A landscape with many valleys, sampled at points; each row gives a point and its height.
From any point a ball rolls to the lowest of the 2 points nearest to it. It stops when none of these is lower. Distance is the straight distance between rows; heights are no part of it.
<544>: |  -5.1 |  -1.2 |  34.0 |  -0.8 | -25.8 |   3.3 |  -4.5 | -13.5 |  -1.7 |  -2.6 |  33.8 | -37.0 |  17.7 | -12.8 |   0.6 |  18.1 |  -2.3 |  10.0 |  34.6 |  28.4 |   1.1 |  -0.8 |  -3.2 |   7.5 | -10.2 | -11.7 |  h=39.3
<562>: |  15.4 |  -7.8 |  -9.7 |   0.1 |  34.1 | -10.6 |  15.3 |   3.8 |  -1.8 |  14.8 |   1.9 |   4.2 |  -4.8 | -10.3 | -16.0 |  22.3 |  10.0 | -29.0 | -24.5 | -13.8 |  13.9 |   6.7 |  14.0 |  17.7 |  11.2 | -10.1 |  h=22.0
<266>: |   3.4 | -10.9 | -45.4 |   3.9 |   1.7 | -12.7 | -11.3 |  -0.5 | -23.7 | -10.2 | -20.5 |  36.6 | -22.2 | -16.3 |  -4.5 |  10.0 |   0.5 |  -7.9 | -28.3 |  -8.3 |  -5.3 | -11.5 |  -5.0 |   4.3 |   4.6 |  -4.2 |  h=62.3
<135>: |  -9.2 |  -4.2 | -12.7 |  14.7 |   9.6 |  -2.7 |   2.4 |  11.6 |   4.0 | -15.7 |   5.1 |  -3.2 |   1.3 |   2.8 |   2.5 | -19.2 |  24.2 |   2.7 |  13.0 |   7.9 |  -7.9 | -22.5 |  -8.5 | -10.9 |  -7.4 |  12.5 |  h=22.3
<398>: |   1.3 |  -4.9 | -16.5 |  30.3 |  35.8 |   7.1 |   2.2 |  24.0 |  -4.0 |  -9.4 |   6.1 |   4.0 |  -4.1 |   2.0 |   9.2 | -48.5 |  18.8 | -26.4 |  -6.0 |   3.9 | -30.2 |  -4.9 |  -6.5 | -17.8 |  -3.9 |  10.3 |  h=34.9
<666>: |   2.4 |   2.6 |   1.8 |   4.0 |  -2.8 |   7.6 | -12.3 |  11.7 | -27.5 | -11.5 |  27.2 |  -3.7 |   5.9 |  -2.8 |  15.1 |  -8.2 |  -3.2 |  -1.5 |   1.9 |  13.4 |   2.9 |  15.0 |   6.9 |  26.8 |   6.8 |  -2.0 |  h=15.0
<582>: | -11.4 |   7.2 |   9.4 | -21.3 | -19.5 |   4.0 |   8.1 |  10.6 |  -5.6 |   5.6 |  -5.2 |  11.9 |   8.7 |  14.0 |   9.5 | -10.1 | -19.0 |  10.8 |  -3.1 |  -6.8 |  15.9 |  12.1 |   3.5 |  -5.5 |   8.5 |   2.2 |  h=39.1
<328>: |  -9.4 |   0.3 |  21.4 | -12.6 |   2.8 |  -0.3 |  29.2 | -10.6 |   2.0 |  16.7 |   8.8 | -12.5 |   9.3 |   1.7 | -11.0 |  16.3 | -15.7 |   2.1 |  24.0 |  15.8 |   8.9 |  -8.6 |  -7.6 | -10.5 |  -3.3 |   7.8 |  h=45.6
<292>: |  19.2 |  -1.2 |   7.2 |  -0.5 |  18.5 |   3.5 |  -1.3 |   7.4 |   6.7 |   7.3 |  30.6 | -14.5 |   8.9 |  -8.2 |   3.2 |   5.9 |  23.9 | -20.1 |  -9.4 | -13.8 |  23.9 |  17.5 |  22.1 |  29.6 |   0.3 | -15.6 |  h=9.1
<410>: |  -0.9 |  12.0 |   3.4 | -22.6 | -32.2 |   9.8 | -18.5 |   6.6 |   2.3 |  -6.1 |  11.0 |   3.6 |  11.8 |   4.2 |  10.4 |   0.2 |  -0.6 |   9.5 |  -3.2 |  -9.1 |  29.0 |   7.0 |   9.4 |   8.0 |   7.9 |  -2.5 |  h=29.2
<687>: |  -0.7 | -15.2 |  -0.4 |  23.9 |  34.0 |   1.5 |  15.7 |  16.1 |  -9.8 |  -6.2 |  24.1 | -10.5 |   3.3 |  -0.4 |   6.1 | -28.2 |  12.5 | -15.1 |   5.0 |  16.5 | -23.8 |   5.0 |  -0.8 |  -0.2 |   2.0 |   2.2 |  h=39.4
<612>: |   9.8 | -10.1 | -26.8 |  -3.4 |   8.9 | -14.7 |   6.1 |  -0.4 |   7.2 |  -6.3 | -11.7 |  -5.5 |   5.9 |  -9.6 | -12.9 |  10.6 |  21.2 | -19.0 | -12.1 |   0.3 |  19.9 | -28.3 |  16.6 | -11.2 |  -4.4 |  -9.4 |  h=33.5
<682>: |  -1.0 | -12.8 | -34.4 |  -7.7 |  -6.3 | -17.6 |  -5.8 |   2.9 |   4.3 | -16.3 | -33.2 |  17.8 |  -3.5 |  -2.3 |  -8.6 |   3.0 |   5.8 | -23.4 | -25.9 | -13.3 |  21.6 | -19.6 |  16.0 | -10.0 |   1.6 | -14.0 |  h=37.5
<529>: |   5.8 | -12.6 |  12.4 | -11.0 |  28.4 |  -5.7 |  37.3 |  -7.3 |  -2.1 |  17.1 |  35.0 | -20.3 |   5.2 | -13.0 | -10.3 |  20.8 |   3.6 | -15.3 |  -1.7 |  15.2 |  13.0 |  -1.4 |  13.8 |  12.1 |   3.1 | -14.9 |  h=27.7
<702>: |  -8.3 |   6.9 |  36.6 |  -1.0 |  11.6 |   7.4 |   8.9 | -24.9 |  35.8 |  23.9 |  16.2 | -30.6 |  14.9 | -11.0 |  -3.8 |  23.2 |   8.8 |  -1.3 |  29.5 |  14.2 |   1.5 | -19.4 |  -6.4 | -17.3 | -11.4 |  -2.3 |  h=23.0
<74>: |  -7.5 |   0.6 |  15.5 | -12.4 |  -0.7 |  -6.9 |  29.1 |  -1.6 | -34.6 |   7.3 |  -6.4 |  16.2 |  -4.3 |   8.5 |   1.2 |  -4.5 | -36.8 |   9.1 |  -8.0 |  13.1 | -12.2 |  21.9 | -13.3 |   4.8 |  13.0 |  12.7 |  h=71.4
<344>: |  -8.2 |   3.7 | -29.1 |  -9.6 | -23.4 |   0.2 |   1.0 |  17.7 | -38.8 | -25.5 |  -6.4 |  20.2 |   5.9 |   7.9 |  11.4 | -21.2 | -13.8 |  14.7 | -19.8 |  13.7 |  -3.0 |  -1.7 |  14.1 |  -8.5 |   2.3 |   0.5 |  h=71.1
<614>: |  10.5 |   2.1 |  23.8 |  16.3 | -16.5 |   3.2 | -19.1 |  -9.7 |  16.3 |  -4.6 |  36.6 | -45.0 |  12.0 | -12.8 |   9.7 |  18.9 |  28.2 |   9.1 |  29.7 |  17.0 |   1.5 | -11.9 |   2.8 |   4.0 | -12.3 | -15.7 |  h=33.3
<124>: | -21.7 |   0.7 |   6.4 |   0.5 |  -4.4 |  -3.7 |  15.2 |   6.8 |   2.1 | -10.8 |  -5.6 |  -4.3 |   8.8 |   9.6 |   7.9 | -29.5 |   5.1 |   6.9 |  27.4 |  16.9 |  -0.5 |  -7.1 | -16.1 | -12.6 |  -7.9 |  18.8 |  h=10.9
<823>: |  20.0 | -11.3 |  15.1 |  21.3 |   0.6 |   2.9 | -15.3 |  -1.1 |  -8.6 |  -0.1 |  38.7 | -27.9 |  -0.4 | -12.4 |   6.9 |  16.0 |  14.2 |  -1.8 |  10.9 |  20.2 |  -7.8 |  22.8 |   8.6 |  46.7 |  -2.6 | -15.1 |  h=13.0
<167>: | -12.1 |   2.6 | -31.1 | -17.7 | -18.9 | -10.6 |  -8.7 |   7.3 |   7.1 |  -9.5 | -50.2 |  35.7 |  -8.9 |  13.8 |  -8.8 | -12.5 | -21.9 | -10.3 | -21.8 | -21.1 |  12.5 |   5.6 |  -2.9 | -13.5 |   1.1 |   9.4 |  h=47.7
<437>: | -16.2 |  12.0 | -22.9 | -26.5 | -27.5 |  -4.1 |  -9.2 |  16.1 |  16.6 | -13.4 | -41.3 |  24.4 |  10.9 |  17.3 |   1.9 | -13.2 | -11.2 |  -2.4 | -13.1 | -12.1 |  28.8 |  -0.2 |  15.7 | -22.5 |   2.1 |  -4.1 |  h=52.0
<408>: | -11.7 |   6.1 | -18.6 | -30.1 | -39.8 |   1.6 |   2.9 |  18.3 |  10.2 |  -5.2 | -15.0 |  15.5 |  19.5 |   9.0 |  14.9 |  -8.6 |  -9.6 |  16.1 | -13.4 |  -3.8 |  29.0 |  -7.7 |  29.8 | -28.2 |  -5.2 | -12.5 |  h=58.2
<55>: |  -2.5 |  10.0 |   1.9 |  -4.4 | -34.6 |   1.4 |  -6.6 |   5.4 | -34.8 | -15.0 |  -7.5 |  13.4 |   3.5 |  16.8 |  14.6 |  -2.6 | -19.3 |  35.2 |  -8.4 |   4.3 |  -9.8 |  -0.4 |   5.0 |  -2.6 |  11.3 |   4.7 |  h=76.2
<430>: |   0.2 |   5.6 |  -8.4 | -19.2 | -10.3 |  -2.6 |  11.0 |  -8.4 |   2.4 |  22.3 | -19.8 |   0.4 |   1.8 |  -4.8 | -10.6 |  42.6 |  -7.9 |   2.4 | -10.4 |   8.8 |   9.4 | -26.1 |   6.1 | -12.4 |  -1.1 |  -0.3 |  h=55.6
<132>: | -14.2 |  -4.8 | -26.6 |  11.9 |  21.7 |  -7.5 |  13.3 |  15.8 |   6.0 | -20.6 | -14.5 |   2.1 |  -4.9 |   2.4 |   6.2 | -44.7 |  17.4 | -20.3 |   4.1 |   8.5 | -19.0 | -19.3 |  -9.8 | -11.4 | -12.9 |  19.9 |  h=29.1
<218>: |  17.7 |  -6.7 |  -3.5 |  30.2 |  27.2 |   5.1 | -24.2 |  -3.9 |  41.6 |  -0.4 | -10.3 |   9.1 | -14.5 |  -1.9 |  -9.4 | -19.8 |  30.5 |   5.0 |  -2.0 | -24.5 | -32.5 |  -8.2 | -23.4 | -18.0 |  -2.3 |   0.5 |  h=40.8
<101>: |  20.3 | -12.2 |   2.5 |  14.9 |  26.1 |  -3.2 |  19.4 |  -9.5 |  20.2 |   8.6 |  11.2 | -21.5 |   4.4 | -10.7 | -10.9 |  14.7 |  29.2 | -10.4 |  -4.1 |   2.5 |  -7.9 | -25.5 |  12.8 | -12.1 | -12.4 |  -9.4 |  h=26.6
<59>: |  12.4 |  -1.3 |  12.8 |  29.8 | -11.5 |   4.3 | -30.5 |  -8.0 | -10.7 |  -9.3 |  20.5 | -16.5 |  -3.6 |  -7.6 |   2.1 |  19.0 |  11.9 |  15.3 |  13.8 |   6.0 |  -6.2 |  11.6 |  -1.5 |  20.4 |  -1.4 |  -8.1 |  h=17.3
<615>: | -16.3 |   9.7 |  34.0 | -18.1 |  19.5 |   6.4 |  29.0 | -21.2 |  42.7 |  28.0 |   4.6 | -25.8 |  18.7 |  -2.9 |  -6.7 |   7.4 | -13.9 | -18.8 |  28.1 |   3.4 |   9.5 | -18.8 |  -2.4 | -22.8 | -10.6 |   4.8 |  h=15.1
<628>: |  -8.3 |  14.7 |  41.9 | -20.1 | -41.7 |   6.1 |  -5.5 | -13.9 |   3.1 |   7.4 |  17.9 | -25.8 |  20.8 |  -3.6 |  11.4 |  14.5 | -14.5 |  15.4 |  24.2 |   5.0 |   8.4 |   7.4 |   4.2 |  -1.3 |  -7.6 | -11.5 |  h=45.5
<177>: | -15.9 |   2.9 |   0.6 | -19.1 | -14.0 |  -7.5 |  36.1 |   0.5 | -32.9 |  -5.0 | -20.3 |  18.7 |  -9.9 |  24.5 |  14.5 | -16.2 | -43.9 |  23.2 | -13.0 |   8.4 | -31.2 |  26.8 |  -2.8 | -14.9 |   7.5 |  19.0 |  h=77.4
<411>: |  -9.5 |  15.4 |  23.7 |  -0.1 |  -8.7 |  16.4 | -12.0 |  11.6 | -39.3 |  -3.8 |   6.8 |   8.9 |  -3.4 |  19.9 |  14.7 | -18.9 | -32.8 |   4.7 |  -5.9 |  -4.5 |  -3.6 |  41.2 |   4.7 |  19.6 |  20.2 |   2.0 |  h=63.2
<386>: |  -3.3 |  -2.8 | -26.6 |  -0.8 |  17.9 |  -8.8 | -19.7 |  -2.7 |  20.7 |  -7.9 | -34.7 |  18.5 | -13.0 |   3.7 |  -8.8 |  -4.0 |  11.9 | -14.5 |  -9.1 | -28.6 |  15.6 | -11.5 |  -1.8 |  -7.4 |   0.9 |  -0.9 |  h=40.9
<294>: |  -8.6 |   5.4 |  14.8 | -12.4 |   5.8 |   2.1 |  17.5 |  18.3 | -42.1 |   5.0 |  12.8 |  15.0 |   0.1 |  14.7 |   2.2 | -16.7 | -31.8 | -14.0 |  -3.8 |   5.7 |  -2.6 |  36.0 |  -5.0 |  17.0 |  14.3 |   1.5 |  h=67.0
<518>: |  -4.1 |  23.3 |  34.3 |  -3.4 | -32.6 |  10.7 | -24.2 |  -2.8 | -18.9 |  -3.2 |   3.1 |  -1.3 |   5.6 |  15.5 |  14.8 | -10.7 | -27.4 |  18.7 |   8.7 | -16.1 |   3.2 |  37.8 |  -5.0 |  10.6 |   9.2 |   2.0 |  h=59.8
<24>: |  -7.3 |  10.6 |  47.7 | -28.5 | -62.0 |  -1.1 |  -0.8 | -10.3 | -11.8 |  -2.1 |  23.2 | -24.1 |  18.8 |   0.9 |  22.5 |  -5.9 | -30.2 |  18.2 |  18.7 |   8.7 |   2.8 |  32.1 |  15.1 |   3.3 |  -5.1 | -18.0 |  h=51.7
<762>: | -13.8 |   9.7 | -29.8 | -21.8 | -31.6 |   2.0 |  13.2 |  23.3 | -12.7 | -18.5 | -24.8 |  27.3 |   9.1 |  24.9 |  18.0 | -19.5 | -19.7 |  13.7 | -24.7 |   0.3 |   6.3 |   5.4 |  30.3 | -20.0 |   2.9 |  -5.8 |  h=65.4
<621>: |  25.5 |  -9.3 |  18.1 |  13.4 |  16.1 |   1.9 |   7.2 |   3.6 |   7.8 |   6.4 |  52.2 | -30.0 |  10.7 |  -8.9 |   6.1 |   3.4 |  27.4 | -13.4 |   5.6 |  12.8 |   6.9 |  17.2 |  20.1 |  31.2 |   1.4 | -18.2 |  h=13.8
<136>: | -29.9 |  -0.5 |  -2.0 | -21.9 |  -7.9 |   2.7 |  33.7 |  -9.7 |  46.1 |   6.4 | -29.1 |  -7.3 |  12.4 |  14.1 | -10.6 |  -8.4 | -15.6 |  -2.9 |  29.6 |  17.0 |   6.6 | -25.8 | -17.8 | -23.5 | -20.9 |  25.5 |  h=16.3
<185>: |   1.7 |  -3.2 | -34.7 |  25.3 |  15.4 |  14.5 | -41.9 |   0.8 |  -8.9 | -24.1 |   1.2 |  26.0 | -24.1 | -15.1 |   6.7 | -28.4 |  11.7 |  -4.3 |  -3.7 |  -9.6 | -16.3 |  -2.3 |   1.5 |  -8.8 |   4.2 |   4.9 |  h=68.4
<62>: |  -3.7 |  -8.7 | -42.9 |  14.7 |  17.3 |  -4.0 | -20.9 |  10.7 | -19.7 | -24.3 | -19.8 |  31.3 | -20.0 | -10.1 |   3.3 | -19.6 |   1.7 | -25.0 | -22.8 | -12.2 |  -7.6 |  -3.6 |   5.2 |  -6.9 |   3.2 |   8.7 |  h=65.1
<474>: |  21.6 | -10.6 | -15.6 |  22.1 |  32.2 | -13.2 |  13.9 |  -0.4 |  21.2 |   8.6 | -18.1 |   0.2 | -20.5 |  -7.7 | -14.2 |   0.2 |  21.1 | -15.4 |  -9.3 | -15.6 | -32.1 |  -7.4 | -20.2 |  -4.5 |  -2.9 |   3.2 |  h=33.7
<160>: |   8.0 |   7.7 |  -3.9 |  -3.0 |   3.3 |   0.1 |  -8.9 | -21.5 |   2.7 |  24.1 | -11.0 |  -3.6 |  -7.4 | -16.6 | -21.1 |  54.9 |  -9.0 |   1.5 | -12.6 |  -9.6 |   6.2 | -16.4 |  -1.9 |   5.9 |   5.9 |  -4.1 |  h=57.6
<488>: |   2.3 |  -4.2 | -14.4 |   2.0 |  30.2 | -11.8 |  -3.7 |   7.1 |  -7.8 |  11.6 | -16.3 |  21.2 | -14.0 |  -2.7 | -15.4 |   7.2 |  -1.8 | -30.7 | -18.3 | -32.5 |  10.7 |  20.3 |   1.5 |  10.2 |  12.0 |  -8.7 |  h=19.6
<41>: |  11.2 |  12.1 |  28.0 |   3.7 |  -1.8 |   9.3 |  -8.8 | -21.3 |  36.5 |  15.2 |  28.0 | -44.2 |  19.4 | -15.8 |   0.7 |  25.4 |  20.9 |   2.3 |  21.5 |  15.0 |   1.8 | -25.0 |   9.5 | -10.5 | -21.0 | -19.0 |  h=28.3
<585>: |  16.3 |   1.1 |   0.7 |  25.2 |  28.6 |   8.4 |  -7.8 |   9.3 |  -0.2 |  -2.0 |  19.9 |   1.1 |  -6.1 |  -2.3 |   4.0 | -12.9 |  24.7 | -12.7 |  -2.3 |  -2.7 |  -5.8 |  15.6 |   1.8 |   8.3 |   7.8 |  -0.9 |  h=43.1
<811>: |  -7.8 |  10.6 |  -7.6 |  -5.5 | -26.9 |  -1.9 |   5.1 |   1.1 | -27.1 | -11.5 | -31.0 |  23.4 |  -6.1 |  21.9 |  14.5 | -21.4 | -32.6 |  26.3 |  -8.3 |   0.0 | -16.8 |   5.2 | -10.5 |  -9.6 |   5.1 |  23.3 |  h=80.8
<668>: | -21.6 |  -4.7 |  16.5 | -17.1 |  20.3 |  -0.6 |  40.6 | -16.7 |  48.0 |  26.7 | -21.1 | -14.9 |   4.3 |  -0.3 | -12.4 |  -4.1 | -12.7 | -15.5 |  24.7 |  10.8 |   5.4 | -12.9 | -22.3 | -21.7 | -13.5 |  20.3 |  h=5.0
<705>: |  13.5 |  -4.9 | -28.0 |   7.5 | -15.4 |   0.8 | -20.0 |  -7.9 | -29.7 |  -2.7 | -10.2 |  26.3 | -18.6 | -14.0 |  -8.3 |  26.6 |  -2.9 |  21.1 | -16.4 |  -8.0 | -11.8 | -11.8 |  -5.8 |  16.9 |   3.3 |   6.1 |  h=60.2
<667>: | -22.6 |   3.3 | -26.0 | -10.2 |   3.2 |   4.2 | -27.4 |   5.8 |  22.5 | -14.4 | -42.0 |  28.6 |  -9.4 |  13.3 |  -2.9 | -26.6 |  -0.5 | -13.8 |  -8.1 | -34.6 |  18.4 |   3.9 |  -5.7 | -16.5 |   2.9 |   2.2 |  h=43.9
<528>: |  23.6 |  -2.1 |   0.9 |  27.5 |  43.0 |   6.3 |  -5.1 |  12.1 |  29.2 |   3.2 |   4.4 |   4.2 | -10.6 |   4.5 |  -6.7 | -17.6 |  29.0 | -19.5 | -11.3 | -26.2 | -18.6 |  10.5 |   1.9 |  -6.7 |   6.6 | -12.3 |  h=45.8
<391>: |  -4.5 |   7.4 |  10.7 |   7.9 |  -6.2 |  17.3 | -62.1 | -21.6 |  22.7 |  -5.5 | -10.6 |  12.2 | -20.1 |   3.6 |  -2.8 |   1.6 |   5.2 |  27.8 |  12.1 | -29.7 |   5.5 |   8.3 | -15.0 |   1.5 |   6.4 |   4.5 |  h=48.0
<819>: |  17.7 |  -3.2 | -15.2 |   2.7 |   9.3 |  -0.8 |   7.5 | -12.0 |   8.6 |   7.6 |   7.2 | -17.3 |   7.1 | -16.7 | -12.6 |  38.1 |  21.4 |  -0.7 | -12.4 |   7.0 |   6.5 | -41.8 |  16.6 |  -5.9 |  -8.7 | -12.0 |  h=29.5
<594>: |  -1.8 |  -4.1 | -11.3 |  -6.8 | -10.3 | -15.2 |  36.4 |  -4.2 | -22.6 |  -3.4 | -15.9 |   8.3 |  -6.4 |  -4.6 |  -9.0 |   9.2 | -16.8 |  11.6 |  -9.1 |  25.6 | -16.4 | -18.0 | -17.5 |  -1.2 | -10.3 |  17.9 |  h=68.3
<466>: |  -6.9 |   8.1 |  -2.6 |  -9.9 | -25.2 |  -9.8 |  20.4 |  -7.7 |  -8.2 |  10.8 | -31.1 |   9.4 |  -5.7 |  11.8 |  -3.2 |  12.1 | -17.9 |  25.0 |   5.7 |  13.3 | -12.6 | -19.1 | -23.1 | -14.1 |  -8.3 |  23.7 |  h=64.1
<636>: |  11.0 |  -0.4 | -17.0 |   7.2 |  21.4 |   7.3 | -27.4 |   3.6 |  -3.0 |  -4.6 |   2.7 |  22.4 | -19.8 |  -7.5 |  -6.8 |   2.9 |   9.8 | -10.0 | -19.1 | -30.4 |  15.9 |  17.5 |   8.4 |  12.4 |  15.3 |  -9.0 |  h=16.9
<552>: |  12.8 | -13.9 | -25.1 |  18.3 |  24.8 | -19.1 |  24.5 |   0.2 |  -7.7 |   4.9 |  -3.1 |   4.9 | -11.5 | -12.2 | -13.0 |  11.5 |  18.5 | -10.9 | -12.4 |   3.8 | -15.0 | -16.7 | -12.3 |   4.2 |  -6.0 |   1.6 |  h=30.7
<625>: |  -6.8 |  -7.6 |  22.3 | -27.3 |  16.3 |  -0.9 |  46.4 | -18.1 |   4.7 |  13.0 |  30.6 | -10.2 |  18.5 | -10.7 |  -8.3 |  19.2 | -18.4 | -16.2 |   8.6 |  23.7 |  21.0 |  -7.1 |  12.3 |  -9.8 |  -4.8 |  -0.3 |  h=36.1
<34>: |  15.7 |   3.7 |  -9.3 |  -2.2 |   6.1 |   9.3 | -29.8 |   2.8 |   0.1 |   0.2 |  25.4 |   5.5 |  -2.2 |  -3.2 |   7.3 |   5.3 |  11.2 |  -8.9 | -12.1 | -21.6 |  27.2 |  25.4 |  14.3 |  36.4 |  12.5 | -17.5 |  h=13.2
<523>: |  14.9 |  -5.4 | -20.9 |   7.3 |   3.9 |  -2.7 | -22.1 | -18.1 |   0.6 |  11.2 | -14.6 |  13.5 | -22.1 | -12.2 | -16.8 |  38.5 |   8.8 |  13.9 | -13.9 | -18.3 |  -2.3 | -15.0 | -10.3 |  10.4 |   0.5 |   0.1 |  h=58.6
<46>: |   2.0 |   1.4 |  16.1 |  15.1 |  26.6 |   5.4 | -19.7 |   4.5 |  41.9 |  11.7 | -13.4 |  -5.3 | -10.6 |   6.6 |  -4.4 | -11.6 |  18.1 |   1.7 |  12.2 | -26.5 |  -8.9 |   1.8 | -21.7 |  -9.7 |  -1.3 |   9.1 |  h=43.7
<602>: |   4.7 |  -3.9 |  16.7 |   7.9 |  -4.2 |  11.0 | -15.2 |   9.0 | -25.2 |  -7.9 |  47.9 | -22.1 |   6.4 |  -4.0 |  23.7 |  -7.5 |   4.7 |  -7.3 |   6.6 |  16.4 |   4.2 |  39.1 |  10.8 |  48.3 |   2.2 | -17.3 |  h=6.4
<654>: |   5.2 | -10.6 | -19.1 |  -4.7 |  19.4 |   2.8 |   1.1 |  19.0 | -39.8 | -15.1 |  22.9 |   6.5 |   4.4 |  -6.0 |   1.6 |  -1.8 |   1.7 |  -9.0 | -23.4 |  14.5 |   2.3 |   2.1 |  13.4 |  26.3 |  12.8 |  -7.5 |  h=22.8
<162>: |  11.8 | -22.9 | -20.6 |  10.2 |  28.2 | -17.2 |  18.0 |  11.8 | -25.4 |  -6.0 |  19.1 |  -0.8 |  -2.7 | -13.6 |  -9.0 |  -1.1 |  17.2 | -11.4 | -21.3 |  18.0 | -11.7 | -12.0 |   8.3 |  19.3 |   0.3 |  -6.1 |  h=27.5
<56>: | -29.2 |  -4.7 |   9.0 | -10.9 | -16.5 |  -1.2 |  39.3 |  -6.7 |  16.5 |  -1.7 | -20.1 |  -1.5 |   7.3 |  19.3 |  -3.6 | -26.5 | -13.1 |   8.1 |  28.8 |  23.7 |  -1.0 |  -7.6 | -16.3 | -19.0 | -16.4 |  37.6 |  h=5.7
<106>: |  25.4 | -12.3 |  -6.3 |  41.4 |  24.4 |  -2.0 |   1.9 |  -2.2 |  26.2 |   6.1 |  -8.5 |   6.6 | -18.0 |  -8.0 |  -6.3 | -18.3 |  28.8 |  -7.7 |  -6.4 | -15.2 | -61.2 | -12.3 | -31.1 | -18.6 |  -5.9 |   2.9 |  h=37.3
<339>: |  -6.8 |   7.7 |  41.3 |  -6.8 | -43.2 |   5.2 | -17.0 |  -1.7 | -24.8 |  -6.9 |  15.6 | -22.6 |   6.4 |   4.9 |  12.7 |  -1.4 | -26.0 |  14.2 |  21.9 |   8.3 |   0.6 |  48.3 |   3.2 |  21.1 |  10.0 | -14.5 |  h=56.7
<206>: | -14.3 |  17.0 |  27.1 | -21.6 | -46.4 |   3.5 |   6.2 |   4.0 |  -3.5 |   2.4 |  -5.5 |  -6.3 |  13.9 |  15.9 |  14.9 |  -7.4 | -23.9 |  33.8 |  16.6 |   1.8 |   6.1 |   3.4 |   4.4 | -14.2 |   6.7 |   5.5 |  h=50.4
<202>: |  26.2 | -13.0 |   7.1 |  11.6 |  38.7 |  -8.8 |  32.8 |  -2.2 |   7.6 |  17.8 |  14.5 | -17.6 |  -0.5 | -12.9 | -15.4 |  18.7 |  15.5 | -23.4 |  -9.7 |   0.6 |  -3.0 |  -1.1 |  17.5 |  10.3 |  -1.7 | -15.0 |  h=24.3
<378>: | -16.3 |   6.7 |   9.7 | -12.2 | -29.4 |  -1.0 |  -5.5 |  -4.7 |   4.1 |   4.3 | -21.5 |  -5.6 |   6.7 |  14.3 |   1.4 |  -6.0 | -12.8 |  29.7 |  17.7 |  10.9 |   2.0 | -16.0 | -11.5 | -15.5 |  -3.6 |  18.0 |  h=59.3
<563>: |   0.7 |   8.4 |  15.2 |  -1.1 | -31.4 |   8.2 | -32.2 |  -5.7 | -14.9 |  -2.4 |  17.0 |  -8.6 |   6.6 |  -3.2 |   9.7 |  22.6 |  -3.0 |  21.6 |   6.8 |   3.2 |  15.0 |  10.9 |   0.5 |  18.8 |   0.1 |  -9.2 |  h=21.3
<78>: |  -3.4 |   1.6 |   3.4 |  -3.7 |  -8.2 |   0.3 |   1.2 |  -3.2 |  -4.7 |   4.7 |   3.8 |  -5.8 |   8.4 |  -0.2 |  -3.7 |  22.5 |   4.8 |   9.6 |   9.0 |  10.2 |   8.1 | -19.0 |  -5.2 |  -0.4 |  -0.1 |   1.6 |  h=51.6
<108>: |  -7.2 |   9.2 |  20.8 |  17.2 |   4.8 |   5.2 | -44.5 |  -5.2 |  36.3 |  10.6 | -17.5 |  -1.6 | -11.3 |   7.4 |  -9.2 |  -0.6 |   2.3 |  19.2 |  24.2 | -26.1 |  -4.3 |   4.6 | -32.7 |  -5.2 |  -2.1 |  12.2 |  h=46.1

Where does a ball stop that starts at each point below?
<108> | <602>
<518> | <668>
<266> | <202>
<585> | <56>
<391> | <602>
<55> | <202>
<528> | <602>
